Points, in no order, along strands that fork, close into loops and pass close to each other.
Points whose rows are less than 34.9 apart are linked; no others are. Some points are linked to none.
j_757: 14  8  -16  5  -6  -10  8  -8  15  0  6  9  -3  -8  4  10  8  1  -3  0  8  5
j_79: 2  4  14  -10  -7  0  14  7  6  10  9  10  11  -8  -1  -5  -6  -5  11  -6  -13  10
j_172: -4  -17  21  12  12  -24  -16  3  -12  5  -15  -4  8  10  -10  9  -2  10  16  3  -19  -16
j_128: -4  -2  -6  -3  11  -12  9  11  13  5  5  22  8  -4  11  -7  -6  -6  -12  1  -5  2
j_101: 8  -7  8  -15  9  9  1  -2  -15  17  4  -5  5  -3  0  -20  -2  -9  -1  -2  0  5
j_110: 6  -2  7  4  6  -6  6  -7  5  5  7  -21  -5  -3  -17  15  -7  3  5  13  6  -15
j_168: 6  -9  2  -7  -7  24  11  -10  -9  3  5  5  13  7  4  0  -4  5  16  3  -22  12
j_857: 7  6  3  -15  0  11  1  -15  0  17  16  -7  3  -3  2  -3  7  1  -9  4  8  3
j_717: -12  20  2  10  -4  -7  -13  2  13  -7  0  4  10  -2  1  6  -11  5  -6  3  7  2
j_6: 6  0  -19  -3  -2  -3  19  -9  1  4  11  16  3  11  15  -4  3  5  -4  -1  -23  22
j_348: 10  -4  24  -17  -7  21  5  1  -3  12  7  -5  5  5  -15  3  8  -4  4  -1  -7  1
j_611: 1  8  6  0  -1  1  -21  -3  18  8  6  -15  -6  -9  -13  -10  2  2  2  -14  7  -9
j_248: 0  -5  -5  -2  -13  32  3  4  4  -13  8  2  -6  2  4  5  10  10  -4  1  -1  13
j_645: 0  10  18  -8  -4  -16  2  -1  -5  5  -18  -2  4  1  9  7  -12  -9  -4  -5  -12  -2
j_518: 3  11  0  6  -3  -7  -27  8  4  10  -3  -5  0  -19  -11  -8  6  -3  5  -14  6  -15
j_879: 3  -2  11  -9  -17  35  1  10  -3  -5  0  -3  0  -1  1  13  8  -2  -5  -3  -2  3
j_329: 1  -16  27  -2  15  -23  -5  3  -4  1  -17  3  3  8  -14  2  -4  7  19  3  -8  -18
j_899: 1  1  0  8  5  2  16  -16  -2  8  6  10  7  9  10  -9  -5  6  1  7  -15  24
j_554: 10  -3  -6  -14  1  -8  1  9  0  -3  -2  1  1  -14  8  -1  -6  3  1  -5  2  -6
j_985: -2  -5  17  6  5  7  15  -16  -15  1  4  -3  14  3  -5  -14  1  0  6  15  -9  8
j_708: -8  -10  2  6  -1  -19  -25  12  -15  8  -6  -6  11  7  5  20  -8  4  14  -9  -21  -15
j_926: -14  -6  10  -4  2  6  6  -5  -10  -18  -2  -9  7  0  1  -18  -8  11  11  5  -6  5
j_561: -6  4  4  -3  -4  -13  -8  16  -1  2  -9  5  2  -3  -1  18  -14  -5  10  -7  -3  -19
j_197: 3  3  -16  -11  -14  21  -5  -18  8  -15  18  -1  -3  13  -3  3  24  11  0  -5  12  9
j_54: -2  -9  8  1  0  -1  -12  8  -1  10  -17  -6  -18  10  2  20  -20  -7  5  -8  8  -6
j_791: 20  4  10  12  -1  -3  11  -5  4  5  -2  -8  7  -3  -4  -3  -5  -5  -11  7  -8  20
j_364: 0  4  19  3  -3  7  3  2  -3  -12  -5  -22  -2  -3  -11  -7  1  1  -8  6  -3  5
j_552: -11  -6  -19  3  10  5  9  10  -4  8  10  22  -2  12  10  -10  -3  -18  -13  2  -2  12
j_421: -4  8  17  4  -6  -15  -19  11  -9  1  -22  -13  -17  0  -6  12  8  5  10  -8  -19  -19
j_273: 2  -14  19  12  0  11  11  -1  10  -6  -4  -7  -9  1  -6  -9  -10  7  8  2  -3  17
j_602: 7  -7  10  -13  -3  8  10  -2  -8  12  -6  8  9  2  17  5  -10  -17  -10  -5  -10  9
j_436: 1  10  4  9  1  -8  -7  14  -4  4  -14  -2  0  -15  1  -13  -7  -9  -11  -7  -2  4
j_212: 0  7  -8  3  8  -8  0  -4  12  13  10  3  -10  -7  4  -12  0  14  0  0  2  2
j_287: 8  -2  18  5  -11  21  3  1  4  4  -11  -9  -13  -1  5  3  -1  -3  -11  -4  -2  14
j_492: 12  -9  5  1  -5  20  5  9  0  5  -5  4  -6  -6  8  -6  0  -3  -8  -3  -1  17
j_605: 14  3  -14  -14  -10  -15  8  5  4  -9  -1  3  8  -16  10  5  -4  -10  -3  -7  -6  -3
j_664: 2  13  -18  10  -12  -5  10  -13  2  -2  1  17  -5  2  -5  -2  39  4  -2  -8  8  11
j_571: -8  12  5  22  -5  -11  -14  7  12  1  -11  -3  2  -4  0  12  -17  5  3  -5  -6  -2
j_760: 3  -2  -13  7  -9  15  -3  12  1  -15  3  4  -7  -3  -5  -4  6  -5  -1  -3  20  13
j_551: 3  6  -29  2  -3  -6  2  -4  -11  -10  11  14  13  22  -11  -3  18  -1  -14  3  13  17
j_175: -7  5  -30  3  4  -18  7  -5  6  6  10  12  -9  -3  14  -3  -10  4  6  -4  -5  -4
j_736: 7  3  -13  -5  3  25  -9  -4  -6  15  9  11  9  15  -5  -11  20  11  -9  1  -8  15
j_795: 0  -4  24  16  7  -9  -21  3  5  8  -15  -20  -8  7  -16  1  -8  7  3  -6  -5  -8
j_102: 3  -12  -7  1  21  -12  14  -6  -3  8  7  5  11  11  5  -4  -11  -20  -12  13  -5  3
j_113: 13  -7  -18  -6  0  6  -9  -6  10  -14  -2  6  -7  3  10  -5  12  14  -12  -1  20  12
j_526: -8  12  -11  -10  -8  15  -7  -18  12  -8  19  -7  -10  -4  1  -2  21  5  -2  -4  16  -5
j_243: 2  6  -22  3  -7  -6  0  -16  9  -6  3  3  -15  3  -5  -6  26  11  1  -8  15  8
j_903: -2  -4  -3  -11  -3  1  -9  -1  0  -16  -7  -22  -8  -5  -2  11  -2  9  -1  -3  4  -20
j_829: -4  -11  10  0  5  1  7  2  8  -10  8  -14  -6  5  -18  9  -14  5  16  10  10  -8
j_621: -1  3  2  -4  -5  2  17  6  -3  4  14  15  19  -3  3  -11  -3  -4  10  2  -26  11
j_623: 10  -12  -13  6  6  -4  17  12  5  3  6  10  -10  -6  3  -5  -5  2  2  2  0  6
j_69: 1  -5  8  -10  -2  5  -9  16  -8  0  -8  -13  -9  -9  -10  -4  0  -6  -2  -7  13  -12
j_390: -11  11  24  -20  -11  -1  -6  9  -7  -2  -3  -6  0  9  -15  8  -7  -8  10  -4  4  -10
j_671: -2  8  20  -7  -3  -9  -10  5  -8  1  -24  -16  -31  12  -6  10  4  -6  18  -7  -13  -15
j_666: 7  -9  -7  -12  0  1  -4  3  13  -10  -1  2  -4  -6  9  -1  -3  14  -5  -4  10  2
j_735: 1  4  8  -3  -12  15  0  4  11  -10  9  -13  -15  -15  -10  -14  11  4  -2  -13  1  0
j_532: -9  -2  17  4  -3  7  11  -6  -14  1  -8  -9  -3  12  0  17  -13  -15  2  9  8  -1
j_316: 5  -5  16  -10  -6  14  -5  4  15  -2  -2  -4  -14  -2  1  12  3  2  -11  -6  16  -4
j_588: 12  -2  -7  -13  9  4  0  0  -6  20  14  8  9  2  7  -19  0  -8  -10  -3  2  14
j_344: 7  4  -20  7  -7  8  15  -7  0  11  18  17  -6  9  -5  10  23  1  -8  5  3  10
j_66: -1  1  -16  14  11  -11  4  1  -8  -5  -3  -10  1  -3  -1  0  -14  -2  -4  12  1  -3
j_443: -15  15  -7  9  -13  7  -7  -3  11  -14  6  -6  -11  -12  1  -4  3  7  4  -5  6  0
j_392: -8  -6  10  1  0  25  12  -2  -21  -2  5  -11  2  4  -1  3  2  -2  -1  19  -1  -4
j_179: 1  -8  10  5  0  11  15  -3  -5  4  3  3  8  13  1  15  -14  -11  0  12  2  10
j_799: -13  4  14  -4  -10  19  8  3  -12  3  2  -7  -10  -11  6  -10  3  -1  4  -3  -8  0
j_853: 1  -7  -21  -6  8  10  7  10  -6  8  12  25  12  12  8  -7  11  -15  -18  3  -15  8
j_995: -10  -4  5  6  13  -4  0  14  5  -2  2  9  2  3  -4  -5  -16  4  4  4  10  1
j_939: 5  7  -12  -3  -6  2  6  11  -6  -2  11  8  13  -3  -4  2  1  -19  -8  5  7  2
j_399: 0  0  -4  -11  -3  6  8  -11  -1  -16  4  -20  -5  -7  5  8  2  12  -6  10  2  -9
j_533: 4  -1  1  -1  18  -16  7  -6  12  18  3  1  -2  -11  11  -6  -8  11  -1  4  -5  -6
j_943: -13  7  5  3  -13  16  1  9  4  -11  1  -7  -17  -17  2  -10  1  5  4  -9  -2  -2
j_137: 7  -7  13  -2  -2  3  -10  10  9  8  -18  -2  -20  -3  5  15  -7  -2  -7  -11  13  -7
j_701: 4  -7  -9  0  1  14  13  -5  -3  -2  7  0  4  12  9  15  -8  -2  -7  14  7  12
j_479: 5  -9  -8  -13  0  -9  4  14  -13  -6  -11  -8  -1  -13  6  -8  -13  -5  9  -8  -9  -6
j_771: 1  10  10  -8  -2  0  -3  -7  5  11  10  -14  -3  -10  -5  -6  1  -2  -3  -3  6  -7
j_437: 1  -9  18  -21  -4  9  7  16  -21  -2  -13  5  2  10  2  6  -2  -15  2  -2  -1  -4
j_957: 8  0  33  -13  -1  6  6  4  -8  0  -14  -4  5  0  0  4  9  3  -14  6  -7  0
j_841: 6  11  -11  -2  -2  -1  -8  -7  -4  -7  -5  -3  15  4  11  4  -9  -11  -23  5  6  11
j_804: -5  0  10  -1  7  -6  -7  -11  2  7  -12  -18  -5  0  4  7  -12  7  -3  4  1  -10
j_308: 6  19  3  -6  -18  3  -3  0  10  -3  7  9  14  -12  0  -1  13  -2  -5  -4  1  7
j_330: 12  0  -19  -5  -6  0  1  17  0  -18  4  19  17  -5  0  -6  15  -18  -7  -3  8  5
j_734: 3  5  -37  -7  6  -26  -1  0  3  -6  11  11  9  -4  -2  -5  6  -8  4  -3  3  -10
j_82: -6  -10  16  15  -8  -9  -31  6  6  8  -3  -16  -7  10  -1  27  3  14  7  -14  -14  -13
j_695: 8  10  -2  -6  -2  -14  -12  1  16  -12  -1  0  10  -19  -8  -4  15  10  -1  -1  7  -12
j_52: 1  -6  15  16  12  -4  17  -17  -3  6  3  -5  1  2  -6  -13  -6  1  3  15  -2  12
j_921: -10  12  -8  -11  -3  4  -7  4  -11  -12  -2  -3  4  -10  10  -7  1  4  -11  3  10  -8
j_580: -6  4  10  9  4  -7  13  8  -13  2  2  0  11  3  -12  1  -13  -22  3  8  -1  -2
j_120: -1  6  2  -4  3  -1  9  5  -2  -7  13  5  9  -7  -6  -11  6  10  -3  11  -3  5
j_772: 2  -12  -10  9  16  -29  -3  6  -5  3  -13  -6  12  -4  4  3  -15  -13  -5  1  -24  -16
j_563: -4  -7  3  -12  -2  4  9  11  -16  -17  -3  -10  3  -7  -2  -6  -7  2  8  4  -2  -7
j_251: 0  -13  11  -15  8  -16  -10  -10  -7  14  -14  -8  -6  12  5  17  -10  3  17  -6  -6  -20
j_514: 3  7  -23  7  -10  1  1  -9  2  -11  6  -11  -20  -8  -9  -17  21  10  0  -7  4  11
j_405: -5  -3  27  12  7  -11  -1  0  -7  15  -21  -3  -14  -2  -5  -6  -8  -6  12  -7  -9  -8
j_803: -3  -2  17  20  7  -12  -12  10  5  10  -18  -3  -2  -2  -5  0  -14  2  3  -7  -8  -2
j_991: -12  -10  -2  19  12  -2  -26  9  -2  8  -1  -7  1  -2  -4  11  -5  13  1  3  5  -19
j_777: -1  1  -8  11  3  -20  -10  7  -14  0  -16  -16  4  -9  2  5  -12  -2  -2  -3  -16  -16
j_865: 6  6  8  6  -8  19  -2  -1  12  -1  -2  -8  -13  -9  3  3  13  -1  -19  -2  12  5
j_320: 8  5  5  -6  -15  0  10  12  12  -2  9  10  5  -10  -1  7  -1  -4  4  -5  1  4
j_844: 4  -18  17  -9  -8  23  9  -12  -8  6  0  -5  -1  4  3  -6  -6  -1  17  -5  -10  13
j_423: 0  6  1  2  -11  11  16  9  -6  -9  2  2  -3  -14  4  11  8  -4  -10  10  1  -6
j_143: 11  -1  23  0  -4  -4  6  4  -4  -12  -12  -17  10  4  -14  5  -7  -1  -5  7  -2  9
j_918: -21  -2  10  11  9  5  -16  8  7  -1  -1  -11  -9  2  -8  6  -7  10  1  1  10  -18
j_641: -7  5  34  -8  -1  -4  6  -2  5  -9  -9  -6  4  -1  1  2  1  14  -7  7  -9  -4
j_933: -15  8  -11  4  4  -8  0  -5  4  6  6  4  -2  -1  12  6  -20  5  8  1  -1  -4
j_289: 0  3  -36  15  3  -20  -11  -5  12  1  2  20  2  0  2  10  18  -6  15  -8  10  -11
j_270: 9  0  -22  -4  2  -4  -11  -6  6  -3  7  -5  -1  -5  -7  -2  9  -3  4  2  24  -5
j_719: -11  7  15  -8  -8  9  9  -5  -10  10  -2  -3  -7  -5  10  1  -10  -9  8  -5  -5  -4
j_783: 10  0  18  -4  -2  1  1  17  -2  5  -14  6  0  -8  5  -8  -4  -7  -11  -8  -4  7
j_601: -17  -3  -6  2  7  5  13  8  -9  3  13  14  7  8  3  -12  -11  -11  7  5  -1  11
j_214: 9  -15  -16  -4  7  18  12  4  -11  12  7  17  12  9  9  -6  5  -16  -6  6  -26  7
j_39: -1  -11  20  -6  15  -14  -8  4  10  7  -1  -3  5  2  -8  2  -10  16  13  1  -1  -17
j_980: -20  7  19  -4  -3  5  -8  7  -2  2  -4  -7  -11  6  -7  12  -8  -2  5  -3  10  -16
j_491: 1  -13  -3  14  16  -21  -2  -5  7  13  -4  5  6  2  5  -1  -25  -3  9  0  -9  -4
j_37: -1  -6  -19  -3  -7  24  6  9  -3  -8  9  21  -1  7  8  6  15  11  -3  5  2  6
j_697: -4  -5  4  11  0  1  -33  3  16  -2  -12  -11  -10  -7  7  7  4  14  -6  -12  2  -14
j_402: -5  8  -26  7  5  -14  -9  -5  12  10  13  18  -2  -5  2  8  12  0  9  -2  19  -18
j_825: 4  6  -20  -2  -4  -4  -2  -1  8  -10  1  33  15  12  5  0  25  -7  -12  -6  10  17
j_465: 15  -9  -13  14  3  -7  2  11  13  1  -3  4  -11  -5  0  7  -13  -3  0  -2  8  5
j_377: -10  -5  7  -13  12  -7  -5  2  -7  -7  -16  4  9  5  18  -1  -17  5  -9  3  1  -9
j_356: 5  14  11  1  -10  2  3  5  4  4  8  -14  -7  -19  -17  -8  9  -5  3  -3  -2  -3
j_872: -7  -3  22  3  5  13  5  -16  -2  -6  2  -22  -7  5  -3  -5  0  4  -7  7  -1  0
j_768: -11  -16  -1  14  21  -18  10  -5  5  5  1  11  10  8  2  -5  -22  -17  3  9  -7  0
j_315: 8  -1  1  -11  -7  20  -2  -1  -8  12  0  1  10  10  11  9  -9  -18  -11  -3  3  12
j_19: 8  2  -4  0  -1  0  9  -5  18  2  20  2  -4  4  -13  -2  16  14  -6  7  9  10
j_949: -7  9  -13  -15  1  2  -1  -7  -10  -1  12  7  18  7  15  -8  -5  1  -9  6  -3  8
j_820: -4  -5  12  -14  10  -2  5  -5  -19  -3  -15  -1  11  -1  16  -9  -6  -1  -8  6  -8  -1
j_354: -8  -7  -17  7  10  -1  15  4  -17  -11  -4  -4  -4  -4  9  -9  -7  3  -4  12  -3  -1
j_238: 5  3  -27  15  4  -13  -11  -5  14  -20  -14  10  -4  3  -5  -1  24  1  14  -7  24  6
j_963: -3  -3  -9  15  0  -7  -16  13  3  3  -7  1  -1  -9  3  20  -4  5  4  -2  3  -22
j_195: -2  -3  -33  -7  0  -3  9  0  -10  -6  9  8  -8  3  8  -11  3  8  3  -2  0  7
j_973: 4  -2  -18  11  8  -3  -17  -8  20  -19  -13  4  -5  -1  0  1  27  8  3  0  26  -5
j_547: -3  2  11  -17  -4  -11  -5  12  -9  4  -7  -6  -3  2  -9  5  -12  -9  18  -11  -1  -16
j_637: 1  10  -14  8  -7  10  4  13  -10  -5  11  3  -2  -5  -10  -9  6  -11  -2  2  9  7
j_48: -1  -8  20  -13  0  -7  10  9  -20  -11  -23  4  -1  15  -2  10  -6  -15  7  3  -5  -6
j_970: -3  0  4  2  0  0  9  4  -2  14  0  9  4  0  12  4  -13  -29  -9  -2  -8  5
j_913: 2  9  -10  12  -4  -1  -7  -3  7  -3  6  12  0  15  -16  -13  19  10  -13  -5  14  25
j_582: 10  -10  5  6  1  -1  19  1  10  0  5  -2  -10  -9  0  -8  -6  11  9  2  -7  11
j_412: -4  -2  27  -4  1  -2  17  14  -2  6  2  13  6  -9  -3  -10  -1  -5  9  -1  -9  0
j_925: -19  -6  14  1  12  -12  -4  -2  -15  -5  -26  3  2  11  11  9  -17  -3  -1  3  -3  -15
j_419: -9  15  -16  9  -6  -3  2  2  -1  -7  13  19  10  16  -11  -3  12  2  -11  4  8  18
j_889: -4  0  19  -21  -4  15  1  -7  -10  -1  -2  -6  11  15  2  12  -6  -2  -2  4  2  2
j_191: -5  -5  24  -3  5  -9  8  11  -10  9  -11  7  -4  -9  -8  -16  -7  -8  18  -6  -9  -8
j_987: 1  4  -16  25  1  -10  -23  -7  12  9  8  -14  -7  -11  -7  1  7  13  7  -5  -2  -10
j_279: -3  6  9  11  -6  0  -11  -6  20  2  5  -20  -18  -11  -12  2  0  3  5  -11  -3  -13
j_103: 6  10  -13  1  7  -20  -9  4  12  0  -1  11  9  -18  5  -3  10  5  -4  0  2  -15
j_244: 3  13  -14  1  -13  11  5  -5  6  4  13  20  0  2  -4  1  32  8  -2  -4  2  11
j_800: -7  14  -18  7  -2  -10  -9  4  9  -12  2  25  10  7  1  -8  7  -1  -9  -4  15  13
j_12: 0  -5  20  -10  -6  2  8  -7  -11  8  -14  -13  -21  -1  4  8  -6  -8  12  -6  -6  -8
j_193: 1  11  -21  2  -1  -13  -7  -12  15  3  5  7  -13  -8  3  -12  12  16  3  -11  6  4
j_227: 5  5  -16  -11  5  6  -1  -5  -4  14  13  15  4  5  6  -14  16  6  -12  -3  3  13
j_941: 11  10  -22  13  -10  -12  13  -3  12  -7  6  18  -5  -6  -7  4  24  -6  2  -2  11  9
j_850: -6  -3  5  4  4  -13  9  9  -6  6  -7  6  2  2  -1  11  -20  -30  4  -1  -6  -9
j_247: -12  -7  18  -4  1  6  9  -6  -23  -12  -8  5  18  4  3  -15  -4  1  4  7  -11  3
j_835: 7  -2  -20  -6  -14  16  0  -13  6  -9  13  2  2  19  -3  5  8  14  -3  -2  4  24
j_239: 2  -1  24  -9  -11  29  3  2  8  -1  12  -9  -2  2  -11  5  12  1  -5  -1  -2  -1
j_848: -2  5  -3  15  -2  -7  -14  -5  8  13  3  -19  -10  -13  -3  8  -6  9  12  -6  -11  -16
j_235: -7  8  11  9  -2  18  10  -16  2  6  8  2  4  6  6  -11  4  16  2  7  -20  18
j_698: -13  -4  29  11  3  4  2  -9  1  4  -15  -13  -19  -3  -1  -9  -8  4  7  -7  -8  -1
j_297: 3  7  -7  10  7  -5  6  -5  1  9  3  -5  2  -2  0  9  -9  -7  -11  12  7  -2
j_811: 14  13  -22  10  6  -26  -7  -9  18  7  1  10  7  -8  4  6  8  0  -9  1  5  -5
j_722: -10  3  -14  2  8  -1  -19  1  12  4  9  10  -2  -5  2  8  5  6  2  2  24  -21
j_504: -4  -6  18  -10  9  -15  -9  3  -17  -9  -28  -2  -2  20  -3  7  -11  -4  7  4  -2  -11
j_358: 2  -15  25  -21  -8  16  5  -17  -16  3  -7  0  6  14  7  1  -6  -3  13  -3  -7  5
j_388: -2  -13  16  -3  0  13  17  -4  -18  -3  -1  -11  -8  7  -6  12  -4  -7  10  13  7  -7
j_159: 9  9  -18  5  6  -7  -3  -9  -2  1  0  -1  4  1  3  4  2  -3  -22  11  15  4
j_456: 4  -2  4  -7  3  -6  -16  10  -7  -9  -6  -22  0  -11  -19  -11  3  2  0  -3  7  -15
j_15: 0  -19  1  9  5  6  27  0  -7  -6  -4  14  7  5  13  3  -10  -16  -3  12  -19  10
j_409: -8  6  -3  -5  -7  22  -1  -18  8  -1  18  -14  -18  -4  7  -6  12  7  -6  -7  -1  1
j_146: 4  -4  -14  0  -1  16  5  -10  -2  -2  13  1  5  23  2  9  2  11  -8  12  2  21
j_495: 10  -9  3  -5  3  11  16  -4  -9  15  6  12  17  2  5  -11  1  -11  8  1  -24  11
j_302: 9  -5  -8  -1  -7  -3  -23  3  6  -19  -17  -18  -2  -8  -2  13  3  4  -3  -7  9  -16
j_989: -3  0  -21  15  5  -10  -11  0  -10  -4  -7  -19  -1  -9  5  0  -11  5  2  3  -4  -12
j_25: 15  7  -4  -17  -14  9  3  -4  2  -3  11  -2  10  -13  3  -10  14  6  -2  -5  -7  9
j_830: 1  -5  4  -7  7  34  -4  -5  -7  9  8  3  12  11  4  -5  11  11  -8  10  -6  5
j_656: -4  -18  13  3  12  -3  -4  0  -8  2  -7  -12  -2  8  -13  1  -17  -2  14  5  8  -9
j_444: -5  2  6  8  4  6  10  9  -11  6  14  9  16  4  -10  -10  -4  -13  1  10  -3  11
j_808: -8  9  1  4  3  16  4  -11  0  8  15  0  -6  6  0  -22  12  16  -7  2  -10  17
j_379: -1  5  1  6  5  2  -2  -6  11  10  9  2  -9  3  1  -21  3  15  -9  -2  4  21
j_813: -3  -13  20  11  11  -9  10  -10  -7  5  -6  -2  0  3  -10  -6  -14  -5  13  8  4  -2
j_446: -4  -10  22  11  7  -7  -29  0  -2  7  -11  -22  -8  14  -10  14  2  12  7  -7  -14  -15
j_600: 5  -3  18  -17  -1  6  -2  12  -15  11  -9  -4  -6  4  -7  2  -1  -17  -4  -5  9  -4
j_775: -5  12  0  -3  -13  -3  -12  11  11  -12  6  0  6  -10  -14  6  -1  -1  11  -6  14  -10
j_821: 1  -10  4  3  20  -19  -8  -5  11  20  2  3  8  -1  3  1  -16  14  13  0  -8  -12
j_631: 5  0  -31  1  -8  -7  -1  4  4  -14  0  15  5  3  11  -5  -9  -11  -3  -10  2  19
j_151: 7  -7  -21  -6  -4  4  7  17  7  -8  7  28  13  3  6  -2  11  -19  -14  -4  -7  13
j_480: 13  -9  11  -11  4  18  2  3  -13  6  6  -6  15  4  -10  -8  3  -4  -1  7  0  5
j_140: -2  8  6  -15  -4  11  -9  -3  -10  0  -2  -4  16  6  6  5  -8  -7  -17  3  9  4
j_452: 9  16  -3  13  -10  8  13  -9  -2  10  11  -6  3  -1  -2  3  2  -6  -10  9  -10  18
j_397: -1  8  -11  -1  9  -16  -5  10  12  6  6  23  9  -9  6  -5  7  -9  -15  0  10  -9
j_499: 4  -5  13  -3  -4  -7  -6  -11  -10  9  -20  -22  -25  9  -4  12  -7  -7  16  -10  -7  -9
j_878: -3  3  -8  10  -2  23  15  -6  -14  -1  15  -11  -3  2  -6  3  10  4  -3  18  -4  5
j_940: 12  1  -34  -6  2  -23  1  -3  10  -3  6  20  9  3  0  0  15  -20  0  -7  12  -1
j_381: 7  -1  -12  -3  -6  11  16  -10  -9  -9  10  -15  -3  -5  1  0  6  7  -4  13  -4  4
j_311: 0  7  -11  9  5  -8  -20  11  -3  4  -5  -4  3  -11  -3  -12  -6  -6  -2  -7  8  -4
j_954: -1  -1  -17  -4  -5  10  10  5  3  -11  2  15  -5  -2  21  10  3  6  -10  7  5  3
j_317: -5  18  -12  1  -4  -13  -15  -2  19  -8  6  17  12  -1  -1  0  3  4  2  -3  16  2
j_185: -6  15  -18  5  -15  -6  -5  -8  18  -19  4  11  1  1  0  10  8  3  8  -3  16  3
j_643: -10  0  0  -2  0  -22  -17  14  -9  9  -10  5  8  4  4  15  -17  -11  13  -16  -19  -21
j_461: -1  4  -17  14  -8  16  16  -7  -3  -3  15  -2  -15  9  -10  7  18  8  -6  12  5  12
j_246: -1  1  -24  -7  -2  -12  20  -5  2  2  11  9  0  -3  18  -4  -9  -7  2  -3  -17  8
j_779: -9  15  17  -5  -6  -12  -7  7  1  -3  -12  -11  -8  -11  -6  8  2  6  5  -6  -10  -19
j_881: -9  0  8  -12  -7  17  8  -2  -4  -19  4  -3  12  3  6  -4  -3  16  5  6  -14  7
j_620: 1  -12  20  -5  5  29  1  -16  -5  1  2  -11  5  11  4  -5  5  10  -9  9  -7  9
j_104: -6  5  22  2  -3  -11  10  3  9  -8  -11  -6  -3  -7  -4  5  -8  12  8  0  -12  -6
j_690: 14  3  11  4  2  -17  8  -3  5  0  -8  -10  11  -3  -8  1  -14  -4  -1  7  -6  6
j_145: -9  -6  -13  2  7  -13  -2  -2  1  3  -6  5  -5  -5  22  9  -20  9  11  -5  -12  -14
j_952: 9  -5  -35  2  4  -16  -4  -3  11  -10  -2  17  -1  5  0  6  14  -6  10  -7  24  -1
j_909: -9  -8  12  15  8  3  -1  -2  9  2  -6  -9  -15  -3  0  -12  -11  12  2  -2  1  5
j_178: 5  -1  -13  0  3  2  -18  -10  15  -19  -4  -8  -10  -7  2  -11  16  14  -7  -6  16  -2
j_727: 14  1  -25  13  5  -18  -7  5  10  2  0  10  -8  -14  -7  -11  21  -1  6  -6  11  -5
j_826: -9  6  -7  -16  7  1  -4  -1  7  -1  17  8  1  -5  2  -1  9  10  -2  6  21  -14
j_245: -9  -12  21  2  8  -7  -7  -8  -9  -6  -17  -13  -6  20  -11  12  -13  -1  11  8  5  -12

A fork is a point with three links, a tip a point with one. Leave the first point through the second and follow the links. Name the first fork or tip that comes.
j_799; j_719: j_957
j_409; j_526: j_878
j_101; j_588: j_452
j_620; j_830: j_954

A tip is a point with one link. Name the tips that can be reached along the links from each point below, in the order of the rows.
j_980: j_708
j_492: j_857, j_54, j_443, j_957, j_987
j_143: j_452, j_954
